Each row is a point on a landscape with many valleys, with its height.
From any point a ball rolls to the lowest of the 6 points nearest to it. It stops when none of these is lower. Distance is the straight distance between rows; heights are no part of it.
k_97: [ -9.6 -29.1   3.9  52.1  43.0  -2.7  33.2 -53.3 -29.2  28.7  -6.5  10.5
   6.9 -39.3 -47.0 -13.5  53.6  11.4 -36.7 -10.1]  height 412
k_369: [-18.5  10.6   4.6  28.9  26.2  -9.5   3.6  -5.6 -14.1  21.1   5.9 -31.2
 -14.0  23.2  -8.2  45.6  20.0  -5.0  -7.2  -8.7]  height 163
k_385: [  1.0 -28.1  22.9   7.5  10.4   0.6 -12.2  20.4 -17.0  14.4  -7.2   8.7
 -11.3  -6.4 -36.7  44.0  41.2  11.0 -13.7 -40.1]  height 171
k_194: [ 11.1 -27.0  25.5  -7.9 -11.2   2.0 -16.4   5.6   9.7  30.2   5.3  10.1
   2.6 -18.1 -28.5 -34.1  26.8  39.1 -18.9   2.3]  height 210
k_902: [ -1.6 -28.3  26.1  -4.9 -14.1   6.8 -27.3 -10.7  19.7  53.3  43.3 -15.3
 -24.8  -9.4 -29.7 -36.8  10.3  19.8  -5.5  52.3]  height 284
k_711: [ 22.4   3.5 -11.9   8.3  33.4  25.2  11.3   3.8  -4.1 -35.4 -48.0  11.7
  -1.0 -34.4  -1.7  32.4  -8.7 -24.6   6.8 -50.4]  height 177
k_31: [-19.8   0.3  -6.1   3.7  -2.6  -3.1 -11.0 -22.0  17.5  42.1  48.7 -49.7
 -30.2  29.9   1.5   4.6 -23.4   2.7   6.2  70.3]  height 273
k_167: [ 19.8  15.3 -16.2 -28.0  -4.2  47.2  -6.1  -1.3  36.0 -12.4 -12.8 -19.4
 -19.3 -17.9   6.0 -37.6 -61.5 -28.3  31.5  42.0]  height 192
k_362: [ -8.6  -6.0  10.8  46.0  35.0   0.8  15.9 -41.3 -15.5  45.4   5.0 -10.7
  -8.4 -23.8 -32.2 -21.0  39.0  10.6 -21.4   2.4]  height 468
k_148: [ 11.0  17.0 -15.2  23.2  24.9 -12.7  21.4 -52.3 -56.3 -34.2   2.7 -35.3
  17.3 -25.7  -4.7  62.0  -4.5  28.2   1.2 -44.3]  height 140
k_546: [  3.1  17.6 -19.3   7.1 -36.6  -6.4  16.7 -43.6  -0.1  -9.5  22.3 -26.7
  14.5  11.0  28.4 -55.2 -38.7  -0.4  21.5  57.6]  height 212
k_587: [  7.7  -4.1  -7.2  37.6  18.6  10.9  24.0 -38.8   1.9  22.6 -30.3  -5.0
   5.4 -23.4 -17.1 -17.8  12.9   6.3  -5.4 -11.2]  height 529
k_25: [-25.4  29.5  -1.7  29.9  -3.5 -33.5  25.4 -11.7  10.9 -19.9   2.7  12.4
   4.5  37.0  36.3   6.2  20.6 -34.6   7.1  -6.5]  height 270
k_793: [-13.6  34.2 -20.6 -10.1 -30.8 -35.8 -33.8  21.0   5.7 -47.4  28.1   4.4
  -1.3  53.1  56.9   8.7 -48.6 -29.9  32.8  18.7]  height 162
k_423: [ 33.2 -21.5  -4.5 -68.8 -22.8  53.6 -37.3  13.6  31.5  -6.1  16.7 -10.6
 -18.7 -34.8 -15.6 -25.4 -58.8   2.5  30.3  42.9]  height 208
k_888: [ 13.4  -1.9 -19.1  28.6  -7.7 -14.5  51.6 -53.9 -59.1 -55.5 -34.0  22.4
  47.0 -15.3  12.6  10.6   3.9   0.6  -6.5 -39.6]  height 505
k_149: [-35.3  28.8  -3.6  19.1  -7.0 -44.8   2.8 -29.8 -41.2 -14.2  26.4 -15.2
  17.4  35.7   9.9  21.1  17.1  -4.4  -3.2  -9.2]  height 242
k_9: [ -2.0 -25.5  14.6   8.2  -5.2  13.7  -0.5   8.2  32.7  21.1 -18.2  35.8
  -5.9 -14.3 -13.4 -63.4  25.8 -22.0 -11.9  13.6]  height 331
k_202: [ 18.3  -3.4  11.8 -43.0 -10.5  23.8 -37.9  65.6  20.1 -15.9 -17.4  13.3
  -6.0 -12.5  -3.6   1.9 -12.7   1.8   6.4 -26.4]  height 135
k_812: [-42.7  41.5 -20.1 -12.9 -18.8 -64.9 -44.4  -7.2 -47.1  13.6  58.5 -24.7
   9.5  56.6  15.4  34.4 -25.4   6.9  -1.3  40.8]  height 413
k_566: [-27.1 -11.0  23.1  31.0  21.3  -5.3  -4.2   5.7   4.6  38.9  10.1  -1.0
 -27.0  10.9 -28.1  -6.2  47.4 -13.8 -15.0   4.8]  height 325
k_379: [  7.2  17.6 -26.0  -9.0 -53.3 -24.4 -18.7 -58.9 -21.8 -12.6  50.8 -32.4
  14.6  16.3  22.1 -37.5 -55.9  16.6  28.3  54.8]  height 428
k_352: [ 18.5   8.7  -2.7 -35.0  25.2  27.7 -17.1  54.2  26.9 -37.3 -44.5  34.7
 -18.3 -26.4  11.7  28.7 -12.3 -42.3  15.9 -52.8]  height 244
k_92: [ 20.8 -25.6  20.6 -13.0  -3.7   4.3 -16.1  15.5  -0.9   9.7 -13.8  18.5
  21.7 -28.7 -29.2  -3.4  27.1  53.7 -21.0 -29.3]  height 133
k_366: [-10.3  25.2  -3.9  15.7   2.4 -12.2   3.9 -42.1   4.2  20.1  27.3 -45.6
  -6.8  15.0  11.2  -6.1 -20.6  12.6   4.2  38.6]  height 334
k_303: [ 10.7  28.9 -15.4  19.9 -14.9   6.1  22.7 -35.4  -3.9  -8.2  -7.1 -21.9
  19.4   0.9  28.7 -43.0 -20.0  -0.4  12.4  21.1]  height 207
k_136: [  2.6 -14.5  21.6 -42.6 -21.7  14.9  13.4  45.3  42.7 -13.4 -10.5  30.9
  36.7 -12.2   3.9 -65.5   4.6  37.6 -21.5  23.4]  height 156
k_414: [-43.5  20.9  10.9  46.8  26.6 -29.7  34.9 -34.4 -31.8  16.1  24.9 -16.9
   7.2  12.2 -12.5   0.1  51.1 -16.7 -23.4   8.1]  height 433
k_776: [ 22.8 -23.2   6.5  -8.0  12.0  15.5 -18.9  24.3  -7.5  -7.4 -24.1  13.4
   0.1 -23.9 -27.9  29.5   9.5  12.6 -10.1 -47.2]  height 153
k_488: [-31.3   7.6   9.0  37.7  15.9 -19.3  46.1 -18.9  10.8  -8.0  -6.8  26.9
  -4.6  19.9  23.1  16.9  52.7 -46.4  -1.5 -13.4]  height 698
k_625: [ 19.0  -3.9   4.9   0.5  10.1  14.7 -22.4 -15.8   6.0  33.4   1.6 -28.3
 -18.2 -23.5 -15.5   9.0 -11.8  24.6   4.2  -5.4]  height 286
k_277: [  2.8 -20.7  27.8 -25.7 -20.0  -3.2  -6.7  65.1  18.9  -7.2 -13.1  33.7
  11.7  13.1  -5.0   3.8  37.7  18.6 -14.8 -23.8]  height 75
k_402: [ 28.2 -12.1  14.2 -40.8   7.0   7.3   8.5  58.0   2.0 -27.9 -18.2  15.3
  40.2 -14.8   0.0  18.5   7.2  69.4 -22.2 -39.3]  height 108
k_478: [ 15.5  -5.9  -7.6 -21.2   1.7  14.0 -29.2 -14.4  17.1  33.5  42.5 -53.1
 -38.9   2.5   9.0  26.5 -51.6  10.9  30.6  42.8]  height 191
k_961: [  1.1   6.2 -12.5  25.7 -13.5 -32.4  21.8 -43.7 -69.5 -66.9  -2.5   4.5
  26.6  -7.2  -2.0  52.8   0.8   1.0  -1.6 -48.1]  height 268
k_562: [ 46.9 -13.7   9.6 -59.5 -10.0  19.9 -27.9  14.9   7.4  -0.5  -5.3   8.2
  16.9 -52.9  -9.8 -19.7 -30.3  58.9  -4.2 -12.9]  height 353
k_999: [ 10.0 -22.8  -3.6  38.7  37.4   6.4  22.2 -69.4 -29.1  35.4 -13.2  -9.1
  10.5 -44.8 -42.1  -2.1  24.2  34.0 -18.3 -25.7]  height 83
k_808: [ 39.6 -14.7   1.0 -20.8  21.3  22.3 -31.4  41.7 -14.9 -16.9 -24.2   3.6
 -14.1 -31.1 -18.4  50.2  -7.4  20.2   3.5 -56.2]  height 143
k_449: [  7.9  10.8   2.4   5.5  10.5  11.4 -22.5  -6.7  10.3  32.3  22.7 -45.2
 -32.6   9.4   4.3  24.4 -23.7   4.9  12.5  16.5]  height 264
k_158: [ 35.3   8.8 -12.2 -10.5   5.8  38.6  -8.6 -25.6  20.5  10.7  -7.8 -34.0
  -9.8 -38.4   0.0 -25.0 -48.6   8.0  19.7  19.9]  height 290
k_775: [ 27.9  28.0 -27.5  -4.0  23.2  37.6  28.8 -20.1 -17.1 -22.5 -56.6   4.3
  25.4 -28.8  22.0 -28.4 -44.4 -14.9  15.1 -12.0]  height 319
k_520: [ -0.8 -45.5  11.6  18.5  13.2   1.3   5.4   4.3   0.3  12.8 -29.4  45.9
   6.9 -22.8 -35.4 -19.0  48.6  -0.3 -30.0 -30.6]  height 403
k_705: [-10.9 -12.6   1.2  34.1  29.6  -3.4  28.0 -28.3 -29.4  -5.8 -16.5 -13.1
  -4.7 -13.5 -28.9  59.5  25.7  -2.7 -19.0 -35.6]  height 136
k_873: [ 14.2  12.2 -23.2  18.6  10.4  -9.7  30.5 -20.3 -44.1 -76.4 -23.4  -0.7
  18.6 -16.4  19.3  54.7 -15.1  -9.1  10.8 -52.8]  height 245
k_444: [  1.3 -16.5   5.2 -22.3 -25.7  32.3 -13.7  18.6  55.3   9.3 -13.2  12.8
 -16.0  -7.1 -12.2 -58.2  -9.6 -33.5   4.8  42.2]  height 203
k_653: [ 25.1   2.4 -25.8 -29.5  40.2  45.0   8.7  15.1  -5.8 -28.5 -62.3  28.6
   6.2 -55.5   6.7   2.9 -34.0 -30.3   7.9 -55.0]  height 217
k_583: [ 36.7  17.9 -14.3  -9.6  23.3  31.3 -19.2  14.4  10.0 -10.8 -24.1 -17.5
 -15.1 -29.8   0.8   7.5 -35.6  -2.4  20.6 -17.3]  height 147
k_425: [-12.6  13.2  -8.7  35.7   4.5 -18.4  33.9 -36.7 -36.3 -34.2  -6.4  -8.4
  22.6   2.3   6.4  29.8  10.7  -3.6  -3.3 -29.0]  height 60
k_239: [  3.0  41.9 -19.3  -4.7 -18.3 -23.3 -13.3  12.2   1.6 -56.1   5.0   1.4
   5.7  25.9  54.2   2.8 -40.3 -28.0  31.2 -12.5]  height 150
k_212: [ 12.8 -17.8  15.4 -20.8 -21.3  19.3 -20.3  32.7  35.3   6.5 -19.9  27.6
   1.3 -15.3 -14.6 -42.6   0.1  -1.1  -9.6  -0.4]  height 178
k_442: [ 20.0 -10.9   9.7 -49.2 -11.1  19.8 -19.1  52.1  23.4 -18.1 -30.2  34.8
  21.3 -22.4  -7.9 -21.3 -11.2  15.3  -9.3 -17.7]  height 122
k_973: [-11.8 -19.4  -6.3  58.5  30.6  -1.5  58.1 -46.2 -12.7   8.9 -25.1  30.3
  16.4 -18.1  -4.6 -37.1  51.5 -20.7 -22.1  -7.7]  height 479
k_929: [ 16.3  -8.9   5.2 -22.5 -16.1  30.9 -32.8  20.9  39.8   9.1   2.4  -8.6
 -22.6  -6.0  -8.1 -21.0 -28.9 -15.7  14.8  29.0]  height 179
k_845: [  5.7 -23.9  26.6 -41.8 -47.1  12.0 -21.1  60.7  35.8   2.2  24.2   6.3
  -6.7  14.2  -4.6 -27.3   1.0  24.0   2.4  37.0]  height 209
k_322: [ 21.3 -25.9  -2.6 -37.5   4.4   5.2  18.9  25.2   4.3 -22.0 -33.3  41.7
  48.4 -26.7 -16.5 -30.0  15.2  63.6 -37.7 -30.4]  height 113
k_34: [  5.1 -23.9  30.6 -19.6 -12.5  -5.1  19.0  74.5  -9.5 -11.5  -3.5  24.0
  22.8  14.0  -7.0  40.4  41.7  50.7 -18.2 -34.7]  height 107
k_870: [-16.0   8.2   2.3  27.6   1.3  -0.7   6.7 -20.2  29.3  22.9  19.1 -29.5
 -16.6  19.4   6.1 -33.9  -1.4 -15.6   4.2  48.2]  height 175
k_796: [-23.4   0.4  -3.0  30.5 -20.2 -39.0  34.7 -41.5 -55.3 -59.2   0.5  22.0
  29.8   0.6   3.6  45.4  19.8 -13.2  -7.9 -41.1]  height 422
k_73: [-36.7  22.2   3.9  16.4  18.8 -40.2   9.2 -55.8 -16.6  53.2  69.8 -43.6
  -6.8  20.0  -1.2 -24.2   6.2   6.1 -16.6  84.0]  height 302
k_329: [  2.3 -38.3   6.4 -38.0   1.3  -2.9  35.1  42.2  16.6 -36.8 -35.2  66.8
  49.4 -17.5  -2.6 -10.8  37.9  29.3 -42.1 -40.9]  height 110
k_668: [-13.8 -21.1  30.8  -7.0 -19.0  -9.8 -12.8  70.3   2.5  23.3   6.1  28.1
 -20.2  31.0 -11.5  23.0  46.9  -7.1  -7.6 -15.3]  height 152
k_173: [-13.7 -25.3  23.7 -23.4 -34.8  -1.6 -32.7  48.0   9.3  53.1  51.5 -10.2
 -37.5  39.0 -18.6  -2.4   8.2  11.7  -2.1  56.4]  height 160
k_634: [  9.9  -9.7  -6.6 -51.5 -20.7  56.2 -26.9  24.8  51.5 -11.2  -1.1   6.0
 -21.0 -11.2 -10.6 -40.2 -41.8 -37.5  23.3  52.5]  height 202
k_846: [ -5.4  35.5 -18.0  -1.5   9.0 -26.8 -15.6 -13.2 -18.8   4.0  36.4 -53.4
 -13.3  29.3  31.8  43.8 -39.4  21.7  17.7  13.6]  height 278
k_130: [ -2.8 -49.6   3.8  17.7  15.5   6.1  23.1  -5.0   2.7  -9.6 -39.4  52.0
  -0.2 -31.2 -31.1  31.4  40.0 -19.1 -26.7 -44.7]  height 277
k_371: [ -1.3  33.8 -10.9  17.5  20.3 -16.8  -1.5 -20.1 -26.5  -4.3  17.9 -46.3
  -3.7  17.5  11.5  50.2 -12.9  14.4   9.9 -17.1]  height 180
k_125: [-37.1  21.2  -4.8  25.1 -22.8 -41.0   5.8 -34.8  -3.7   3.0  44.6 -18.3
   2.0  41.3  23.9 -42.3  -6.7  -8.1   1.7  61.2]  height 195
k_933: [-33.6  21.3  -3.3  28.6 -19.0 -40.3  14.8 -52.6 -17.0  16.7  62.7 -17.3
   9.8  26.7  15.5 -63.5   0.3   3.1  -3.3  77.3]  height 206
k_830: [-25.0  10.7   4.9  31.3  31.2 -12.2  15.2 -33.2 -17.4  33.6  13.5 -28.9
  -8.7   6.6 -16.2  15.7  32.3   7.2 -17.2   4.5]  height 309
k_755: [ 14.1  19.2  -6.6  12.8  30.5   3.6  -4.2   6.3 -14.5 -16.7  -6.5 -34.2
 -18.4   4.3   7.6  63.2 -10.3  -2.3  12.2 -39.2]  height 115
k_675: [  7.6  31.1 -16.7  11.3 -28.5 -20.3  -6.1 -28.1 -27.9 -31.3   4.5 -11.1
  20.0  16.4  33.7 -18.9 -29.8  -0.8  20.0  -8.3]  height 170
k_59: [ 30.5   4.5 -15.6  22.9  32.1   7.2  24.0 -77.0 -35.3  11.1 -14.3 -35.6
  20.8 -48.4  -3.6  23.2 -14.5  45.1   3.2 -36.8]  height 258
k_890: [ -0.4 -13.1  19.6  -1.0  -0.9   6.6 -27.7  -6.4   3.6  60.3  26.4 -28.4
 -26.2  -4.3 -24.3   2.8  11.3  21.2  -4.6  26.0]  height 386
k_358: [-13.1 -20.6  27.2   3.5  -8.3  -9.4 -23.0  43.4  -2.1  41.5  13.9   5.0
 -24.7  22.7 -24.5  13.1  37.2   7.8 -13.2  -6.1]  height 189
k_723: [  1.3 -18.1  26.0 -25.9 -30.1   4.3 -34.6  74.2  12.9  27.2  16.0  -0.2
 -31.5  41.5  -5.2  14.2   8.7   0.4   5.1  12.2]  height 173
k_77: [ 13.2 -27.6  29.2 -52.1 -44.0  12.2   3.6  39.6  37.0   5.5  44.3  -8.8
  12.1   3.6   0.2 -31.4  -1.6  57.2  -0.2  64.1]  height 275
k_844: [  8.8  12.6 -16.9 -18.4   9.3  17.0 -30.8  32.7  24.9   0.4  21.5 -42.3
 -49.7  26.3  23.8  38.5 -58.9 -16.3  35.2  37.6]  height 125
k_53: [ 14.5 -18.1  -6.8   5.2  24.0  20.7  18.0  17.0   6.3 -34.4 -51.9  37.5
  -2.4 -30.2  -7.9  54.3   5.7 -33.5  -1.7 -56.2]  height 227
k_244: [-31.4  40.7  -6.4  -0.2   0.4 -44.9 -10.9 -41.5 -32.5  21.8  50.5 -47.5
   6.1  30.8   9.1  16.5 -12.9  22.8  -4.9  30.6]  height 490
k_38: [ -5.5 -20.2  13.7  19.5  11.6   4.4  -9.5  13.7  10.3  17.6 -15.7  13.9
 -15.6  -1.4 -23.4   6.5  34.1 -10.3  -9.9 -20.8]  height 282
k_35: [-22.6 -23.1   2.0  40.8   7.2 -20.2  79.2 -41.9 -11.0 -34.7 -32.4  46.5
  12.5 -16.2   7.4  49.1  42.0 -34.4 -20.7 -24.1]  height 595
k_666: [-11.0  27.2 -19.8 -13.1 -16.4 -32.6 -20.9 -43.0 -17.5   4.6  62.7 -51.5
   0.1  31.9  29.6  14.6 -52.0  25.2  22.8  52.8]  height 495
k_192: [  2.6 -22.2  -2.2  13.1  19.3  16.7  24.5  -2.4  22.9  -5.1 -51.3  46.5
   0.9 -21.9  -2.1   4.3  30.3 -39.3  -7.4 -35.1]  height 460
k_660: [-46.0  33.8  -6.9   1.8  -1.8 -53.6  -1.6 -28.0 -26.7  29.4  67.3 -41.0
   3.7  45.2   6.2  -1.0  -4.3   2.5 -12.1  63.2]  height 299
k_664: [ 11.5  31.1 -14.3  18.3 -17.1 -23.4   6.8 -65.3 -50.7  -9.7  12.4 -24.9
  31.2  -4.0  10.9 -19.3 -16.2  32.3  11.3  -8.6]  height 548
k_564: [ 12.2 -11.0  -7.5 -64.0  11.0  11.6  19.4  48.8  11.2 -40.8 -38.6  40.1
  51.0 -29.2   0.6 -17.0 -12.9  50.7 -27.3 -38.9]  height 109
k_380: [-32.2  14.3   6.0  11.2  20.2 -21.0  -3.4 -19.6  -7.1  71.5  47.3 -41.3
 -27.5  20.2 -14.2   5.6  13.6   0.9 -17.8  56.8]  height 391
k_717: [ 15.5 -40.3   5.8  24.6  18.4   5.1   3.1 -37.6 -16.3  32.4 -11.8  22.2
   9.8 -48.7 -47.3 -27.4  38.6  35.3 -34.9 -20.2]  height 408
k_577: [  1.1   1.9  -5.0  39.1  13.3  12.6  33.7 -37.0  10.7  15.4 -29.0  10.7
   7.9 -10.8   7.7 -54.8  14.5 -21.9  -2.2  11.3]  height 322
k_286: [ -3.3   8.2  -5.4  25.3  30.4   0.3  11.9 -12.6 -31.0 -11.9  -1.8 -34.0
 -10.4  -1.3 -10.0  82.7   4.9   3.0  -0.5 -36.1]  height 84
k_248: [ 13.9  32.1 -19.7  13.0  16.9  -0.8  14.6  -3.2  -5.0 -49.0 -23.9 -11.7
   4.6  -2.5  28.8  24.4 -20.7 -17.5  25.8 -33.6]  height 95
k_842: [ 12.0  -9.5  18.7 -34.0  -5.0   3.3  24.1  58.4  33.0 -14.6 -11.0  12.3
  36.3   0.2   7.6 -21.4  17.3  63.1 -26.6   3.9]  height 114
k_121: [ 21.4  26.4 -27.5  20.0  11.1   8.7  29.7 -29.8 -29.7 -43.9 -33.6  -3.4
  33.3 -18.6  22.0   2.8 -21.6   2.9  15.7 -35.1]  height 266
k_897: [-41.1  37.0  -9.5  19.9  10.0 -39.6   4.0 -10.2 -20.9  17.3  34.8 -34.2
  -2.2  52.2  12.9  25.8  11.7  -6.5  -8.6  22.4]  height 304
k_430: [ 31.7   1.7 -16.5 -34.1  11.7  49.7 -12.8   0.3  -0.9   5.7 -49.6  20.9
  12.3 -55.9 -16.4 -43.4 -51.7   0.5  -1.4 -13.0]  height 404
k_639: [ -0.8  -1.2 -13.4  34.4  22.9   5.6  36.5 -21.0  -2.8 -26.9 -40.1   9.9
  10.1  -8.6   2.4  22.0  17.1 -27.4  -2.9 -36.9]  height 475
k_939: [ -7.8  20.7 -22.1   3.2 -57.4 -41.7 -58.6 -42.4 -46.4   3.0  42.0  -0.4
   3.9  24.7   8.7 -33.7 -36.4  -7.7  17.2  15.7]  height 287
k_172: [-42.7   0.7   8.7  12.1   3.0 -12.1  -5.5  41.1  43.9  40.5  18.9  16.8
 -46.8  62.6  21.3   7.6  21.8 -56.0   6.2  38.0]  height 220
k_23: [-18.7 -12.6  18.9   7.6 -10.6   5.9 -18.3  28.5  46.1  28.8  12.8   3.6
 -35.4  27.4   2.3 -23.2   9.5 -39.4   3.2  38.2]  height 233
k_247: [ 28.3   6.2  -4.5  -7.4  23.8  20.6 -31.3  38.9   8.7 -12.2 -18.5 -16.4
 -27.5 -11.7   2.9  38.6 -23.1 -14.6  16.7 -32.1]  height 137
k_667: [  2.4 -38.0  28.9  -2.1  -1.8 -11.1   1.6  33.2  -9.6   4.3   2.1  25.1
  22.8  -5.6 -29.8   5.9  55.1  51.8 -32.2 -24.0]  height 129
k_290: [  7.3  10.5 -15.1  14.6 -46.8 -29.1 -31.8 -36.5 -69.1 -34.3  -0.2  29.9
  15.9   6.6   6.7  -4.7  -3.8 -29.9  19.5 -46.5]  height 237
k_969: [ 33.8 -40.5   3.3 -78.7 -32.4  31.7 -47.0  38.0  24.2   7.5  54.9 -21.5
 -31.2  -1.3  -5.4  18.5 -44.5  17.9  43.7  51.7]  height 82
k_220: [  3.3 -26.2   9.2 -20.3 -10.0  14.2   1.1  21.3  26.1   8.8 -40.5  63.5
  22.6 -27.1  -9.9 -56.3  23.3  -5.8 -21.3 -17.1]  height 274
k_821: [-45.1  21.8   0.9  27.4  -1.1 -27.0  12.8   0.8  30.9  12.4  25.0  -4.5
 -16.8  56.7  32.6 -15.3  11.2 -41.5   3.7  44.3]  height 164
k_746: [  0.6  -7.4   9.9  -4.6   3.6  19.8  -7.6  32.4  33.9  -7.0 -37.2  36.9
  -9.9  -1.5   1.7  13.7  17.6 -43.1   7.1 -31.6]  height 296
k_191: [ 12.9 -14.1  -9.4 -26.9  12.4  34.6  -0.4  15.5  19.2  -6.4 -58.7  53.4
  10.9 -35.5 -12.3 -29.4  -7.4 -25.3  -8.8 -34.7]  height 279
k_308: [-16.8  23.1 -18.6   3.4 -42.7 -46.8 -59.3 -10.3 -44.7 -25.8  26.7  17.9
  -2.2  35.6  19.8   4.4 -24.9 -32.5  24.5 -21.4]  height 144
k_466: [-14.6 -14.1  26.1 -15.4 -18.9   0.0 -20.2  58.8  55.6  16.8  -4.7  42.6
 -25.8  27.4  11.5  -6.0  34.3 -43.3   2.8   3.6]  height 241
k_781: [ -3.5   0.7 -10.9  55.2  22.8  -4.5  46.0 -61.4 -32.3   0.0 -17.6  -6.2
  28.6 -17.6  -6.0 -16.1  26.4  10.5 -12.7 -11.7]  height 509
k_949: [ 17.5 -27.9  -2.1 -33.3 -19.7  37.4 -33.7  -7.5  36.4  25.2  39.8 -27.4
 -34.3  -2.4 -17.2 -10.1 -36.0   0.1  29.3  66.4]  height 158
k_872: [  6.8  31.8 -18.7   2.8 -13.0  10.5   9.6 -10.0  18.1 -18.2  -5.5 -23.1
   5.4  10.1  32.1 -30.7 -36.6 -21.3  26.5  22.4]  height 161
k_211: [ -4.0 -27.9  25.7 -43.2 -47.0   4.9  22.0  68.4  25.9  14.8  63.1  -9.0
  -3.3  38.7   9.4 -12.0  12.8  49.0   3.1  80.9]  height 303
k_432: [-42.2  14.0   8.0  21.8  20.0 -22.5   4.6  19.9   2.6  34.5  17.3 -12.5
 -28.9  51.8   3.8  31.5  26.4 -33.4  -6.6  18.8]  height 235
k_499: [-29.4  26.6  -9.1  14.6 -41.5 -50.5 -22.5 -23.6 -32.1 -14.9  26.5  11.1
  16.9  40.5  18.8 -20.6   1.1 -14.3  11.5  -2.5]  height 81
k_393: [  9.9  -1.2 -17.3 -71.6  28.1  55.8 -11.3  33.3 -19.5 -22.0 -59.4  63.5
  16.5 -60.5  -6.3 -35.9 -53.0   2.1  -6.9 -51.3]  height 259
k_216: [ 25.0 -17.9  -6.2  18.5  20.3  22.2   2.6 -17.8  -0.4   4.2 -40.9  11.8
   5.1 -35.9 -28.2  -3.3   7.2   7.4  -8.5 -30.2]  height 281
k_608: [ 27.9 -15.0  15.6 -28.7 -11.3  18.7 -38.1  31.2  15.5  12.9   1.9  -9.6
 -16.9 -16.6 -14.5   6.8 -15.3  25.0   3.8  -9.8]  height 154
k_595: [  2.7 -12.1  18.0  -5.7  -3.3   7.6 -29.7  40.1  -3.2  25.9   1.3  -7.1
 -31.0  13.9 -18.9  35.9  17.1   3.5  -2.8 -21.2]  height 157
k_301: [ 27.3  -4.1 -22.0  20.0  41.1  22.2  20.4 -26.0 -21.9 -25.6 -40.5  -9.5
   8.7 -36.2 -12.7  36.7  -9.9   8.7   2.7 -48.0]  height 228
k_176: [  4.9  -7.9   1.4 -58.4 -11.1  23.6  13.9  38.5  23.6 -18.6 -35.5  49.3
  49.3 -34.9  -4.3 -62.1 -14.9  40.9 -26.0  -7.7]  height 134
k_590: [ 14.6 -26.3   1.8 -39.9 -29.3  24.7 -45.7  52.1  34.0  12.8  42.0 -15.5
 -42.7  32.5  -9.5  14.6 -28.0 -12.2  27.8  57.0]  height 112
k_182: [ 15.3  12.7  -8.0  22.4   7.9  10.9  11.2 -56.0   1.4  25.9  -1.3 -37.6
   2.3 -18.7   0.8 -26.7 -20.1  18.6   7.7  18.9]  height 583
k_22: [ -9.7  12.3  -8.8  50.4  -1.5 -16.9  44.9 -57.2 -28.1   0.2  -6.4   3.9
  32.4   2.6  19.7 -58.4  24.9   0.7  -6.5  15.3]  height 59
k_703: [-24.4 -24.5   5.2  54.9  29.9  -8.0  53.2 -43.2 -25.7  -8.2 -19.3  13.4
   4.8 -15.6 -27.5  32.0  48.4 -16.6 -28.3 -19.0]  height 301
k_325: [ 27.7   3.1  -2.5 -28.9   6.1  22.2 -45.3  56.4   7.3   6.8   9.2 -26.6
 -48.0  -3.1   6.9  42.6 -38.3  -2.3  25.9  -3.5]  height 130
k_99: [-43.6  21.4   5.9  25.1   5.8 -36.7  18.8   7.0  28.1  15.1  17.9  12.3
 -18.2  58.1  36.9   1.1  36.9 -50.5   4.8  24.0]  height 211
k_36: [  8.7 -28.3  10.9 -45.8  -1.1   9.0  11.1  57.5  15.2 -45.8 -33.9  66.0
  32.8 -18.3  -5.6  15.9  24.3  17.5 -22.8 -50.9]  height 103
k_954: [-19.5  21.1 -10.9  13.4   2.6  -8.0  -4.0  11.5  27.1  -4.9  14.0 -26.3
 -17.5  49.4  31.7   6.6 -22.1 -29.0  18.9  30.9]  height 139
k_18: [ -9.6 -36.9  11.6  33.0  21.1   0.0  19.5 -24.6 -31.3   8.2 -15.9   6.0
  -5.5 -26.1 -52.5  53.0  45.0   2.0 -36.0 -32.2]  height 176
k_96: [-47.4  26.7  -2.0  33.3 -10.2 -52.7  20.6 -26.3  -9.9  -4.5  32.9  11.6
   8.3  45.4  26.4 -23.2  31.4 -25.8  -5.4  18.7]  height 155
k_111: [-44.3  25.4  -9.5   4.7  13.3 -22.6  -3.2  22.3  -4.4  50.8  39.5 -35.2
 -32.1  61.7  10.9  37.5 -10.2 -18.2  -4.7  59.2]  height 276
k_2: [ 29.9  24.6 -20.9  15.2   1.4  13.6  28.6 -49.2 -26.2  -8.0 -26.4 -23.4
  29.8 -24.6  19.7 -29.0 -31.7  21.2  12.5  -2.1]  height 473
k_479: [ 17.0  -3.0   2.1   0.4  -2.0  26.1 -12.3  -3.1  27.6  15.6 -20.7  -9.9
 -12.6 -20.2 -12.2 -27.0 -14.3  -3.4   4.3  11.8]  height 247
k_365: [ -5.3 -21.4  23.8 -35.4 -21.5   1.0   3.9  53.6  44.3 -10.1 -26.4  63.0
  22.1  -4.3   4.6 -32.6  35.7  -3.9 -18.4 -20.0]  height 151
k_770: [ 37.5 -20.7  15.5 -53.3 -29.7  23.4 -32.9  12.5  25.1   9.7  12.9  -6.5
   6.2 -35.5 -14.6 -26.4 -30.4  41.6   8.5  21.2]  height 269
k_293: [ 13.1  26.8 -14.4  -0.7  23.0  10.6  -9.0  28.5  18.3 -27.1 -16.3 -16.1
 -24.4  10.1  26.5  36.3 -25.1 -34.5  26.4 -22.8]  height 141
k_141: [-48.7  20.5  10.4  36.4  21.9 -28.9  26.1 -13.1 -10.5  14.5  22.5  -7.9
  -2.9  40.5   4.3  12.9  43.1 -27.6 -12.8  10.6]  height 280
k_810: [ -2.7   8.5   4.0 -25.2  -9.2  23.0 -18.8  47.7  54.5  -1.6 -19.6  20.2
 -28.3  11.4  17.1  -8.6 -19.2 -56.2  22.5   5.4]  height 267
k_255: [-13.8  24.5  -1.5  25.0   0.9 -22.9  15.7 -61.2 -14.7  30.7  42.4 -46.0
   0.4   5.1   7.6 -25.9  -3.8  21.6  -4.1  41.7]  height 457
k_284: [ 24.8  -3.0   3.8 -56.0 -18.9  37.0 -37.2  42.2  28.2 -10.3 -10.8   7.9
  -3.4 -31.5 -12.7 -23.1 -40.2   5.5  13.1   7.2]  height 159
k_7: [ 13.1   1.4   5.4  -9.8   9.1  14.7 -31.6  55.4  24.8   6.4  -5.7 -10.2
 -34.6  15.3   4.4  29.2  -8.8 -21.0  15.1 -19.2]  height 138
k_903: [ -7.7  27.8 -15.8  12.9 -15.9 -29.5  13.3 -13.5 -15.9 -51.5  -1.6  12.1
  19.5  22.3  40.4  15.9   2.8 -23.5  19.7 -31.8]  height 243
k_887: [-12.6  11.5  -5.3  31.9 -23.0 -35.3  30.4 -47.5 -43.6 -39.8  -6.4  26.6
  38.3   7.8  16.5  -9.4  27.8 -13.4  -0.2 -25.3]  height 477

For each start below, name the point where the ball stops.
k_158 | k_425
k_808 | k_277
k_625 | k_277
k_723 | k_969
k_770 | k_277
k_216 | k_277
k_897 | k_425
k_666 | k_425

Call two points neighbours if one is among the 6 nearest of the other. Go from one point of each pair to the other, from neighbour to neighbour, staying as low as possible. Name the highest point that can't be avoided.
k_22 and k_277 | k_303
k_248 and k_425 | k_755
k_277 and k_248 | k_247
k_499 and k_969 | k_239
